Each row is a point on a landscape with many peaks, with its height.
A climber steps from a point to the highest of its 2 nearest points, and stops where none of them is higher. Distance is the straight distance between rows; heights are no part of it.
fuvos h=246: [18 36 -30 -1 -25 -11 2 -20 20 21 14 6 -52 6 34 -5 8 -19 46 4 27 58 15 -8 -29 14 22 10 -1]
nati h=765: [25 -12 -18 32 -10 -11 8 26 -32 17 13 14 20 17 -2 -18 -5 -37 -3 19 -10 0 -21 -7 6 -31 12 -8 16]
golum h=654: [-4 3 12 -32 -20 -13 -6 -2 -32 -45 -5 -4 -27 1 -17 -3 -41 11 -1 -17 3 -10 6 -18 -34 -29 -26 1 -2]
Zibav h=131: [-8 6 29 28 -1 -38 -51 51 21 -11 -19 11 6 -1 -19 -31 16 12 -18 -11 22 49 9 -33 4 16 8 -41 -3]
Runo h=33: [-3 -32 34 -16 2 6 -3 15 -22 -16 -10 11 48 8 -29 -3 -23 13 -22 -12 -4 -29 -22 10 -4 -30 -46 -7 -1]
gomuv h=318: [-10 6 35 17 -18 -4 -29 20 27 -16 -17 23 -1 17 8 7 -1 20 27 -20 -3 69 -21 18 -3 21 -20 -21 2]
bora h=602: [21 -23 -4 21 -16 6 1 19 -14 18 -11 -11 32 22 -13 -20 -6 -5 -20 5 -10 -20 12 26 10 -24 -25 11 10]
Nidef h=762: [-10 2 12 11 -15 10 -10 10 34 5 -19 13 -5 -3 21 18 19 11 16 -5 -2 43 2 25 17 44 19 -18 -3]
panav h=143: [-2 4 20 17 3 4 -37 18 29 14 -16 -29 16 -24 -11 -28 39 25 -35 -7 27 -8 36 -15 6 9 18 -8 0]
Tev h=642: [-6 -19 -19 -27 38 16 22 -27 21 -12 25 -16 6 -45 15 34 -3 -6 4 17 23 -53 -14 -32 12 -6 30 17 -17]
kora h=839: [-5 -4 9 15 26 -8 19 11 16 -18 2 21 8 -20 20 21 4 -8 17 10 44 39 -38 -34 25 14 39 -20 -9]
lodu h=546: [-22 -8 -13 -13 36 7 11 -7 12 -6 20 13 -8 -35 -10 11 13 -3 -23 11 -22 -54 17 -26 26 27 37 15 -4]
razut h=735: [13 -12 -16 3 -20 -14 12 5 -30 -9 8 9 -3 16 7 -10 -13 -11 11 12 -6 12 -3 -6 2 -29 8 7 18]
petaz h=557: [6 -29 -16 -6 -4 13 17 -2 -7 15 2 -15 11 12 5 -7 1 0 -12 19 -36 -32 6 31 9 -8 -18 18 17]
sises h=192: [-4 -3 11 32 0 -10 -37 12 27 36 -31 -1 26 36 -11 -14 25 21 -21 -7 -13 28 11 16 7 30 -20 -12 -10]
Bosel h=516: [5 -22 -21 5 11 13 22 3 -7 18 23 -1 13 4 -10 -1 4 -25 -18 26 -65 -56 10 20 27 -8 12 20 29]
sipa h=683: [-3 13 -4 -16 -29 -21 12 9 -33 -50 5 24 -26 4 2 4 -40 4 19 -16 11 25 -7 -9 -28 -31 -16 -18 13]
timag h=449: [-3 19 1 -17 -20 10 -30 -14 9 -20 -20 -52 -13 -27 -6 -30 -6 31 14 -3 -4 -47 47 56 -8 -13 -3 22 23]
kip h=752: [26 -16 -2 15 11 -1 -10 19 -9 25 16 -25 36 -15 -18 -32 8 -20 -20 7 -5 -63 15 -7 13 -34 21 24 20]
Fefe h=439: [-7 -2 1 -38 17 7 12 -24 6 -18 -8 -16 31 -23 -15 10 -16 9 -9 -4 62 -38 -13 -31 -22 -9 -26 7 -34]
zivep h=665: [-3 1 7 -9 -22 35 9 -17 23 7 -12 -14 2 14 19 25 -19 30 36 -11 -5 40 -18 53 -20 0 -37 10 -5]
gofab h=71: [-13 0 9 34 -5 -19 -21 9 -14 19 -2 33 -1 25 -22 -1 27 -10 -35 6 -58 3 9 12 24 38 8 -14 12]
seti h=615: [-21 6 -8 -38 8 -8 -5 -33 -33 -24 -1 8 -37 6 -30 19 -30 12 -18 -21 -11 -21 5 -13 -29 -6 -37 1 -14]
vopi h=757: [-10 9 -20 0 5 -5 18 -21 2 15 13 20 -24 10 4 15 12 -15 -2 18 -17 23 -2 -13 -1 33 3 8 -21]
Vot h=562: [19 -34 -3 -20 25 11 38 6 -24 -18 31 -2 39 -12 2 21 -31 -13 17 6 23 -39 -55 -12 4 -46 -14 16 1]
merak h=526: [1 4 7 11 -21 2 -37 12 -2 2 -21 -43 -9 -15 -12 -32 7 23 -12 -9 -16 -40 56 42 -3 1 -15 3 25]
Sis h=475: [8 -1 -47 1 5 9 24 -14 -12 30 26 -4 -7 5 14 2 20 -31 -5 32 -44 -42 21 14 16 3 33 26 6]
zugir h=878: [4 -4 13 6 14 -4 -7 0 -24 11 2 12 42 14 -40 -6 10 -17 -45 -5 -26 -31 -17 -12 5 -3 -28 1 -6]
bil h=410: [-5 -11 20 -40 23 26 -12 -15 8 -17 -26 -29 28 -21 -22 12 -18 27 -2 -11 37 -44 -3 2 -28 -15 -52 8 -25]
rif h=659: [14 2 -24 14 -11 -20 13 -10 -36 29 7 24 24 52 -18 -5 -22 -32 -1 10 -7 20 -43 -8 -32 -18 -44 16 -14]
nore h=569: [-13 -25 8 -34 34 -3 9 2 -8 -44 26 -4 24 -43 -16 16 -27 -8 -10 -5 17 -74 -10 -25 21 -30 8 4 -6]
lik h=447: [1 -22 11 16 2 26 -7 3 22 32 -30 -3 44 34 13 13 11 13 -5 0 -14 18 -12 41 11 26 -39 5 -2]
Biv h=116: [6 10 -4 18 -2 11 -20 11 39 30 -8 -35 3 -28 20 -20 42 11 -9 6 30 -15 48 4 21 13 35 2 5]
boziz h=539: [-4 -14 20 -14 22 -11 13 12 -23 -37 22 15 19 -23 -17 12 -8 -17 -19 -11 22 -35 -34 -44 15 -30 5 -8 -9]
tuto h=301: [3 13 11 16 -21 -3 -24 -8 34 12 -24 19 -18 32 20 16 7 10 46 -12 -20 82 -19 36 -6 29 -4 -11 2]
papu h=456: [-4 -31 11 24 11 26 15 12 20 21 -23 10 24 25 24 23 11 9 0 12 -33 11 -3 38 39 33 -5 -1 13]
Tuv h=317: [8 22 -39 -21 -14 17 14 -35 9 3 -18 -28 -62 -5 10 -7 -2 6 26 2 -31 -27 40 27 -17 -1 -10 23 5]
ruman h=653: [9 -7 -13 27 -29 -6 -13 16 -2 15 -21 -3 9 14 12 -13 4 -3 -4 -1 -24 11 27 23 11 -10 -2 -3 24]
Guram h=118: [-8 24 11 7 -18 -15 -38 9 21 14 -4 -20 -23 -20 -11 -29 30 9 -33 -6 11 -1 67 -19 -3 22 24 -14 5]
fer h=607: [-29 -33 29 -13 40 15 20 22 11 -37 9 9 5 -40 16 35 -4 12 -8 -3 -12 -32 -18 -6 37 2 21 -9 10]
suv h=281: [18 17 -23 20 -15 1 -14 -4 48 43 -9 6 -8 25 28 15 22 2 51 3 8 84 -20 24 -9 32 3 1 -20]
gos h=614: [-7 9 -1 -5 4 -1 -17 -5 -1 20 -5 -23 -7 -14 -25 -27 17 12 -34 2 5 -48 50 -10 -6 1 -5 10 -7]
tage h=378: [12 5 -4 2 -12 7 -8 -5 6 13 -26 -21 27 32 -6 -9 -17 23 12 -18 43 37 -14 12 -45 -15 -54 6 -25]
resi h=868: [-2 3 19 22 10 -34 -11 29 4 -14 4 35 -16 -2 21 9 5 -13 32 21 26 60 -26 -30 30 18 46 -24 11]
nulo h=489: [2 8 -5 -10 42 -9 19 -27 -14 -4 29 10 13 -25 -32 7 3 -42 -20 -4 32 -33 -34 -65 13 -2 7 7 -32]
vizut h=760: [25 -12 -37 7 6 1 25 5 -10 13 42 -17 5 -23 14 -18 5 -39 5 34 13 -27 -7 -23 14 -31 58 23 22]
fud h=467: [-3 19 -31 -20 26 -10 27 -37 -33 13 37 8 -8 -12 -26 16 -9 -40 -22 5 -11 -33 -33 -58 -9 0 4 17 -26]
Dabik h=688: [19 11 -16 2 -21 -20 3 -12 -30 17 -2 11 -4 58 -13 -2 -39 -9 10 -7 17 50 -30 -5 -55 -13 -45 5 -14]
gez h=826: [12 -4 2 8 18 -7 21 -1 -29 21 19 19 46 -5 -28 -2 2 -46 -31 6 -14 -36 -42 -30 15 -8 -8 7 -7]
zofit h=87: [40 -10 -12 22 -8 -4 14 22 -2 8 5 -1 28 3 20 -18 -2 -18 16 16 50 39 -28 -18 9 -21 24 -2 0]
rul h=469: [0 8 -26 -14 14 -11 3 -37 -19 6 6 8 -16 2 -20 -1 6 -4 -25 -11 21 1 -5 -43 -14 1 -21 11 -33]
goka h=262: [7 27 -21 7 -14 1 3 -18 27 13 -11 0 -23 15 21 7 10 -4 24 5 16 56 -9 -2 -15 23 4 -2 -19]
Pud h=700: [18 -10 -4 0 21 7 8 -1 5 28 21 -14 47 -13 -9 -23 26 -20 -24 13 9 -58 -13 -25 5 -18 1 22 2]
reb h=117: [-15 -1 49 19 0 -17 -35 39 10 -23 -24 -2 25 -11 -3 -17 10 26 -19 -27 31 23 0 -9 10 4 -5 -38 9]
kav h=501: [7 -35 23 15 4 -3 12 38 -25 -20 5 27 31 17 5 9 -18 -7 -6 12 -18 5 -36 10 31 -9 9 -23 13]
kas h=641: [12 -21 -1 -17 27 29 13 -6 23 18 25 -15 41 -11 -5 14 9 -8 -18 21 -7 -69 -20 6 18 -7 -20 20 -3]
Vila h=740: [-4 12 -21 -5 -22 -13 9 -4 -17 -20 13 2 -42 -18 11 -4 -16 -1 11 5 -29 -13 31 10 7 -17 33 -3 38]
Zoku h=720: [-21 -4 41 4 -11 13 4 13 31 -15 -10 25 -10 10 27 24 6 19 30 -6 -34 47 -10 47 20 33 12 -18 14]
tibov h=536: [-18 16 7 -8 -10 -2 0 -6 -1 -29 -1 13 -54 -3 -6 10 1 18 1 -2 -42 2 33 2 2 26 11 -22 15]
Novek h=479: [10 12 -18 -39 9 7 3 -19 11 -7 1 -40 5 -37 -2 -20 -9 11 -1 0 55 -46 18 -25 -28 -21 -11 20 -32]
Ziku h=108: [-10 -13 43 15 5 -11 -24 33 -10 -19 -21 10 39 11 -16 -3 -8 11 -25 -16 33 26 -28 -13 0 3 -14 -21 -16]
detu h=283: [8 36 -17 -11 -27 17 -8 -31 6 -5 -17 -28 -49 -9 7 -15 -12 10 40 -9 -11 11 36 41 -35 -19 -18 15 -1]
votif h=692: [-4 10 1 6 5 2 -20 -9 1 45 -6 -19 35 -1 -39 -25 28 4 -55 -7 3 -42 25 -13 -3 10 -28 14 -8]
Rafoz h=774: [-24 -2 25 -41 10 33 24 -31 18 -37 -12 -13 3 -13 13 41 -20 29 34 -18 18 1 -22 22 -12 -3 -25 5 -21]
Fet h=828: [-14 -8 1 34 16 -22 -8 27 4 7 6 42 -11 2 1 8 23 -18 -1 24 3 34 -16 -21 39 38 43 -32 -5]
gid h=497: [-8 15 -23 -10 -10 0 -1 -37 -3 19 -16 7 -13 26 -14 6 -2 7 -21 -16 12 9 -11 -9 -39 10 -34 15 -39]
Tida h=93: [-9 -6 18 17 3 -48 -21 28 -38 -14 3 43 -1 27 -25 -11 -10 -22 -14 7 -6 37 -48 -31 2 -1 -2 -38 -6]
motiv h=284: [-2 21 7 8 -30 6 2 -12 33 12 -10 16 -44 19 11 12 8 7 40 -6 -35 57 18 49 -11 27 -2 -11 13]
fiko h=568: [17 -3 -15 -14 15 -2 15 7 -8 -32 23 -32 -2 -43 25 5 -23 -9 31 3 40 -30 -2 -17 1 -46 38 23 11]
lebev h=233: [25 38 -28 -3 -37 -24 -12 -15 7 12 18 -12 -53 -9 32 -16 7 -13 37 4 20 30 48 -24 -33 -2 33 -8 14]
kuzi h=361: [-5 2 -30 -10 -3 16 14 -39 2 17 -8 -10 -35 14 2 14 1 3 -2 14 -61 -37 33 42 -12 8 -14 23 10]
lozas h=100: [-8 20 6 20 -24 -29 -47 10 4 5 7 8 -41 0 -8 -23 23 -3 -16 -10 -20 19 48 -26 -2 23 21 -22 25]
rolaz h=101: [8 -11 14 30 6 -27 -11 29 -14 4 -9 30 33 24 -20 -5 3 -8 -13 1 22 42 -35 -19 -2 -3 -12 -19 -9]
kagu h=438: [-3 5 -6 -8 2 -12 -11 -11 -12 2 -5 -8 25 -8 -25 -16 -6 2 -38 -12 34 -11 4 -38 -17 -13 -26 -4 -38]
Nufoz h=587: [-7 -6 29 1 -8 5 -20 24 -1 -13 -24 -13 6 -20 -11 -12 11 26 -16 -9 -17 -24 40 23 17 1 -1 -6 20]
Fose h=510: [-7 -5 -10 0 35 17 18 -13 9 34 27 3 8 -24 0 11 32 -21 -26 15 -30 -36 -11 -15 31 20 23 12 -4]
luf h=605: [-10 -39 9 -23 42 23 17 6 20 -33 23 -26 14 -45 5 18 -9 -5 6 11 23 -72 -1 -16 24 -13 21 11 1]
pitab h=586: [-26 2 12 -22 -11 0 25 -23 -10 -26 2 28 -44 19 7 27 -28 17 26 -16 -15 22 -16 17 -19 -1 -19 -4 -5]
vuro h=681: [-1 -11 -16 -9 28 20 36 -7 25 -11 23 -15 -10 -37 40 15 10 -5 24 9 16 -18 -13 -18 18 0 41 5 -8]
Bele h=60: [0 0 8 28 6 -21 -1 0 -28 34 -1 34 17 36 -38 -10 23 -36 -44 8 -66 1 -16 6 14 30 -21 -5 3]
Zupu h=167: [-6 -4 21 23 0 7 -38 21 29 37 -30 -9 29 0 -20 -17 41 29 -45 -12 0 -1 30 -2 22 35 -5 -16 5]
kazo h=335: [-10 18 28 1 -17 10 -17 -5 37 -9 -24 -2 -3 12 8 14 0 24 28 -31 28 59 -22 18 -28 21 -19 -9 -28]
lub h=711: [3 1 -17 11 -19 7 -7 1 -1 23 -4 -14 -30 0 -5 -15 12 3 -13 17 -54 -41 57 32 17 -2 20 16 32]
mibu h=682: [-14 1 25 6 -4 20 14 -16 18 -16 -5 18 -7 18 27 37 -14 24 47 -14 -13 59 -28 53 -5 23 -13 -3 -3]
lofu h=805: [17 -24 -18 10 6 -9 12 13 -23 5 39 -7 15 -12 -5 -30 -2 -43 -8 24 -17 -56 12 -14 17 -41 29 23 28]
pobo h=686: [-5 -18 3 5 -10 0 4 31 -24 -21 4 -1 -15 -21 14 -11 -3 0 6 8 -23 -20 33 17 27 -24 48 -4 38]
bos h=579: [-40 -9 3 -30 36 9 27 -9 9 -35 22 15 -19 -37 2 40 -3 5 -7 3 -17 -49 -9 -20 21 16 20 0 -8]
rav h=644: [6 -8 -22 1 17 23 27 0 30 15 1 -3 8 -15 41 21 19 -4 12 14 7 -5 -8 5 25 26 39 7 2]
fubo h=538: [5 -24 -14 -19 14 23 36 -2 -18 -14 13 0 27 13 24 20 -29 -3 28 2 5 -12 -40 14 7 -25 -21 10 14]
banev h=717: [2 12 14 -10 -27 -22 -9 0 -24 -24 -9 8 -11 36 -10 -2 -27 9 23 -26 28 55 -27 -12 -58 -17 -44 -7 -10]
Lun h=315: [10 23 10 -20 -27 23 -2 -23 15 -21 -4 -23 -21 -29 12 -7 -6 31 50 -14 8 28 16 51 -32 -18 -13 5 -12]
puvev h=721: [23 -14 -43 4 17 15 38 0 6 6 32 -20 -1 -23 47 1 5 -27 30 34 44 -11 -11 -20 18 -15 53 15 -1]
rigip h=556: [-35 37 11 -36 2 -10 -4 -27 2 -26 -14 12 -65 3 -19 19 -6 20 -12 -29 -3 7 9 -30 -27 30 -14 -8 -26]
paza h=173: [17 7 24 17 -24 -21 -36 35 -5 -8 -3 -30 0 -15 -2 -47 6 3 -16 -1 24 -5 49 -8 -2 -24 28 -11 34]
lanur h=593: [22 -27 -20 -19 32 24 30 -6 5 3 27 -17 31 -7 6 19 -2 -20 1 19 14 -46 -34 -7 0 -33 -9 20 -10]
Miz h=775: [-16 7 0 9 6 -7 3 3 3 8 -1 16 -20 2 13 5 26 -3 -14 16 -12 14 2 -9 15 41 37 -11 -6]
bivuz h=643: [-17 -22 25 0 15 18 4 17 9 -22 2 -2 13 -19 9 13 8 25 -7 -2 -8 -31 8 16 33 12 9 -6 13]
bag h=32: [-1 -20 22 -16 5 -6 4 -4 -45 -16 -5 29 28 34 -36 20 -24 -5 -19 -21 -11 -18 -41 -6 -16 -22 -49 -10 -11]
kap h=817: [-6 5 -17 0 -14 -1 7 -2 -7 11 5 1 -55 2 16 -9 -5 9 15 7 -53 -20 38 44 6 -8 15 -1 36]
geg h=265: [4 24 -17 5 -28 14 19 -24 26 7 13 2 -65 5 28 6 7 9 45 7 -40 35 35 50 2 21 21 -2 31]
Dut h=610: [-14 -8 -11 -6 6 -2 25 -15 -25 -15 12 20 -17 29 10 29 -32 -2 32 0 -9 20 -48 -3 -19 1 -18 0 -14]
noge h=781: [-12 24 30 -25 -5 -6 -9 4 -2 -46 -6 -1 -10 -14 -3 13 -19 27 11 -26 37 32 -7 -17 -28 -3 -19 -17 -25]
negi h=238: [-2 23 -11 5 -5 -4 -23 -12 31 25 -16 -3 -8 3 8 -14 24 13 -8 0 22 31 20 -8 -11 22 -2 -2 -20]
kedi h=529: [-24 24 -7 -23 7 5 -6 -37 25 10 -13 4 -41 15 -15 25 8 18 -17 -24 2 13 0 -19 -25 46 -22 7 -44]
zum h=599: [0 2 3 -18 3 -15 7 23 -12 -56 14 -14 -11 -34 21 -13 -19 2 26 -2 52 -1 -11 -29 3 -38 39 -8 4]
res h=626: [28 15 -41 19 -14 -24 -6 -6 -21 37 14 5 -13 20 -7 -32 14 -29 -8 13 9 24 9 -32 -18 -4 23 1 9]
Luz h=89: [8 10 -15 23 -8 23 -17 17 41 33 -10 -32 -8 -4 20 -20 40 19 1 1 -9 1 47 38 27 21 35 1 28]
tib h=600: [-10 -2 -1 -2 16 38 19 -5 37 -3 3 -16 -2 -39 39 25 27 21 24 14 -8 -11 21 28 32 26 50 -1 3]
Siruz h=646: [12 -22 0 15 -18 -8 8 37 -28 -28 27 12 -5 -10 16 -21 -19 -15 3 2 4 -3 0 -10 23 -38 49 -16 43]
dezat h=759: [-13 24 12 -29 12 8 -11 -16 11 -27 -17 -16 -16 -31 -10 4 7 28 -3 -20 21 -11 19 -12 -10 5 2 -6 -29]
sal h=484: [0 -9 12 4 6 37 -2 -2 33 10 -28 -20 51 21 9 15 -5 27 8 -13 25 31 -14 26 -7 21 -36 2 -21]
tob h=407: [3 -7 -2 -18 -5 -1 -10 -4 -21 4 -19 -13 18 25 -23 -13 -18 9 -18 -15 29 -2 -17 -5 -29 -18 -49 3 -23]
duk h=88: [-22 9 23 -1 -1 -34 -13 9 -28 -21 0 48 -27 16 -20 10 -13 -5 -17 -7 -11 29 -24 -27 -4 20 1 -27 -10]
zudof h=66: [13 18 -5 18 -25 0 -25 0 27 30 -12 -15 -33 1 14 -11 15 9 15 -6 -25 21 58 34 7 20 15 -5 31]
mape h=561: [-17 17 19 -14 -7 3 5 -11 11 -30 -5 7 -39 -10 3 22 -12 18 28 -12 -19 25 21 16 -19 13 1 -10 -6]
ligek h=747: [-19 10 23 -15 3 -20 -8 -4 -17 -23 -6 18 -1 14 -22 10 -26 13 -4 -35 38 32 -30 -28 -34 -15 -35 -16 -26]
razu h=530: [7 8 -14 -31 18 11 14 -15 11 -36 2 -47 -9 -44 13 -6 -20 5 25 3 65 -34 7 -10 -11 -37 18 25 -12]
vemi h=49: [-22 1 4 14 -1 -8 -3 -23 -22 17 -12 46 -1 50 -30 14 0 -9 -38 2 -63 -2 -17 16 -5 33 -36 -1 -12]
navi h=94: [15 -1 6 24 -5 -23 -4 31 -14 -8 -5 14 17 23 7 -13 -16 -21 16 16 35 50 -41 -14 7 -16 13 -20 7]
sul h=718: [9 3 -7 -24 -6 36 20 -14 13 -15 -8 -18 8 -3 21 21 -29 24 41 -10 1 -4 -14 36 -18 -14 -23 21 -3]
Mam h=522: [1 0 25 3 -3 38 -6 -2 34 -7 -17 -18 29 -11 21 8 13 30 17 -7 16 24 9 40 4 20 -12 -5 0]
Fiva h=694: [13 -10 14 19 -40 -16 -16 36 -25 -5 -12 9 -8 21 3 -27 -12 -1 4 3 -13 19 22 15 0 -23 -7 -15 44]
tus h=85: [-13 16 5 20 -16 -32 -43 12 1 17 -11 39 -29 16 -18 -16 19 0 -35 6 -39 32 29 -10 16 35 9 -31 13]
tane h=70: [20 -15 13 10 19 15 2 17 12 -4 -4 -15 39 -20 9 -12 5 6 3 -1 53 -7 -5 -16 4 -21 12 -3 1]
Sabi h=756: [11 2 1 12 1 10 -13 -7 -5 55 -6 -17 46 14 -46 -23 24 -18 -41 5 -32 -58 6 9 -4 -1 -44 19 -1]
velu h=821: [3 7 -34 8 -5 3 13 -23 9 48 -7 21 -20 39 1 10 16 -9 -4 11 -25 25 -7 21 -6 36 -17 18 -5]
bopil h=695: [-22 7 21 -11 11 3 -5 8 5 -26 -8 7 -1 -23 -10 8 7 13 -26 -1 7 -24 8 -11 8 22 9 -6 -8]
sogo h=344: [6 27 1 -39 -14 12 -4 -28 19 -30 0 -51 -21 -43 10 1 -12 18 42 -8 30 -7 17 28 -32 -27 -5 23 -17]
Bofe h=514: [-2 -8 -1 -6 37 2 18 1 -6 -9 22 11 33 -20 -5 11 9 -14 -24 -1 22 -21 -25 -33 14 -4 18 2 -25]
Pezi h=142: [9 9 22 28 -22 -37 -44 30 19 21 -19 6 0 6 3 -30 22 -8 10 0 23 70 13 -24 6 25 19 -24 12]
zanu h=606: [-5 -3 -8 21 -3 2 -20 13 3 39 -1 -13 5 -10 -18 -32 34 6 -36 10 -24 -50 55 14 20 7 18 13 14]
vaf h=218: [13 32 -22 4 -23 -24 -29 -7 6 15 -7 -15 -37 2 5 -28 2 -6 7 -16 19 30 39 -23 -35 -8 6 1 5]
ladab h=155: [7 5 25 15 -19 -20 -23 30 6 -1 -13 -9 -5 1 10 -33 7 1 -6 -5 10 35 23 -5 18 6 28 -20 26]
Zavi h=794: [33 -3 -14 22 8 -17 26 15 -37 10 28 8 33 14 -25 -27 -7 -52 -21 8 -27 -31 -25 -24 4 -41 -4 12 4]
meri h=39: [-14 -7 23 -5 9 -23 -12 -4 -38 -5 -14 43 11 35 -32 21 -17 2 -29 -13 -40 6 -38 -2 -7 15 -39 -6 -13]
zug h=196: [15 18 -12 8 -36 -14 -40 6 -1 11 -14 -40 -5 -1 -7 -47 8 10 -3 -3 34 4 56 -13 -22 -13 13 -2 6]
Zesi h=474: [-2 3 -39 14 12 13 20 -22 7 35 19 22 -14 -1 11 17 35 -18 -10 29 -33 -20 7 4 24 41 39 12 0]
rizip h=559: [-14 -5 23 -9 15 36 14 7 35 -20 -14 -18 16 -42 30 21 7 20 27 1 14 10 6 20 15 6 20 1 0]
kuz h=430: [-20 -9 -12 -19 18 6 19 -30 -29 -6 25 19 -5 5 -26 32 -9 -13 -23 4 -57 -48 -19 -8 9 7 -25 12 -9]
rivid h=758: [18 8 -35 16 -16 -6 19 -14 7 34 -3 24 -29 32 29 -3 11 -13 25 23 -25 41 8 14 6 19 16 12 13]
dofep h=666: [37 13 -51 24 -29 -14 -14 9 -5 58 9 -12 -22 25 16 -36 17 -24 -3 19 2 26 41 -1 2 -10 29 8 21]
Baguf h=715: [26 -1 -43 33 -25 -11 4 7 -6 46 3 5 -2 41 26 -16 1 -22 18 23 -5 32 9 22 6 -9 10 11 28]
Zor h=58: [13 -34 15 -15 19 11 1 13 4 -6 -1 -30 51 -22 -8 -5 -9 1 -11 -3 39 -38 -15 -5 1 -31 -24 11 -1]
Fudun h=80: [15 -5 -3 9 -6 5 9 14 14 -6 12 -20 13 -22 33 -9 2 -6 22 1 35 18 -1 -9 11 -26 43 2 17]
Bafo h=45: [4 -25 27 -4 4 17 1 26 -4 -20 -23 -17 41 -8 -2 -2 -15 24 -6 -16 16 -25 4 15 7 -21 -29 -7 2]
Bek h=625: [10 -14 12 -2 -7 -21 16 42 -37 -52 32 11 -4 -32 5 -12 -33 -12 0 4 26 -12 -18 -32 17 -44 29 -22 15]
zam h=214: [-2 10 -5 14 -1 -13 -22 0 4 26 -13 2 7 25 -10 -10 16 -2 -20 -2 -3 18 3 -4 -7 15 -23 4 -13]
Saz h=483: [-4 -35 7 16 6 9 11 14 -18 3 -7 25 21 39 0 19 -7 -4 -10 14 -38 5 -26 33 26 8 -5 -7 23]
Bod h=804: [-12 -4 14 18 9 5 7 11 11 4 -17 23 13 6 17 23 5 0 12 7 12 50 -35 4 17 23 18 -21 -5]
pekem h=385: [-12 18 15 -36 -11 2 -27 -17 15 -46 -13 -46 -27 -50 -1 -19 -8 23 32 -8 6 -21 49 38 -19 -18 11 10 3]
dival h=518: [0 -25 8 8 7 -1 24 23 -16 -22 3 10 26 16 18 13 -31 -1 16 -1 13 12 -43 6 12 -26 -10 -11 6]
sazig h=450: [-1 -4 -18 -16 40 9 34 -24 -33 -2 39 14 7 -12 -18 21 -11 -37 -6 2 -31 -55 -39 -35 4 -11 -8 10 -6]
vagag h=705: [6 2 11 -6 -24 -11 19 9 -33 -31 4 23 -24 10 23 0 -34 -2 37 6 -8 30 -11 15 -7 -25 3 -15 35]
nir h=401: [-21 -8 -24 -11 12 13 15 -38 -5 16 21 8 -26 8 -8 16 7 -7 -25 13 -65 -41 9 14 2 15 -21 29 -5]
div h=633: [5 -9 -19 0 0 -9 34 -18 -29 26 21 19 15 38 -2 29 -18 -26 9 15 -11 19 -50 -6 -7 -5 -17 13 -15]
pimog h=355: [-3 11 9 18 -8 -6 -26 -6 18 11 -37 -2 24 31 -1 6 -1 24 -1 -27 34 55 -26 -4 -30 9 -33 -6 -31]
Tov h=815: [13 -2 3 -6 16 19 7 -10 -17 40 9 -3 63 19 -38 -1 6 -31 -26 10 -38 -42 -24 5 -3 -6 -52 10 -4]
piti h=829: [-17 3 31 -24 0 11 -1 -9 12 -52 -12 -11 -9 -31 1 14 -11 34 24 -32 25 -3 6 13 -12 -9 -18 2 -16]
roku h=583: [-31 17 9 -18 5 -21 -5 -21 -28 -17 9 26 -51 0 -38 5 -13 5 -34 -18 -21 -15 16 -37 -19 19 -21 -3 -24]

For each start below, name the point where the climber stops.
gomuv | zugir
papu | lofu
Lun | piti
detu | vuro
roku | zugir
mape | piti
bil | kap

Call two points neighbours if one is among the 2 nearest of the other. Go from one point of each pair to the other, from neighbour to neighbour, staying as high as possible. Name the lowest point that can't be avoided.
piti / vuro | detu
kap / resi | tibov
resi / velu | vopi
velu / piti | zivep
zugir / kap | zanu
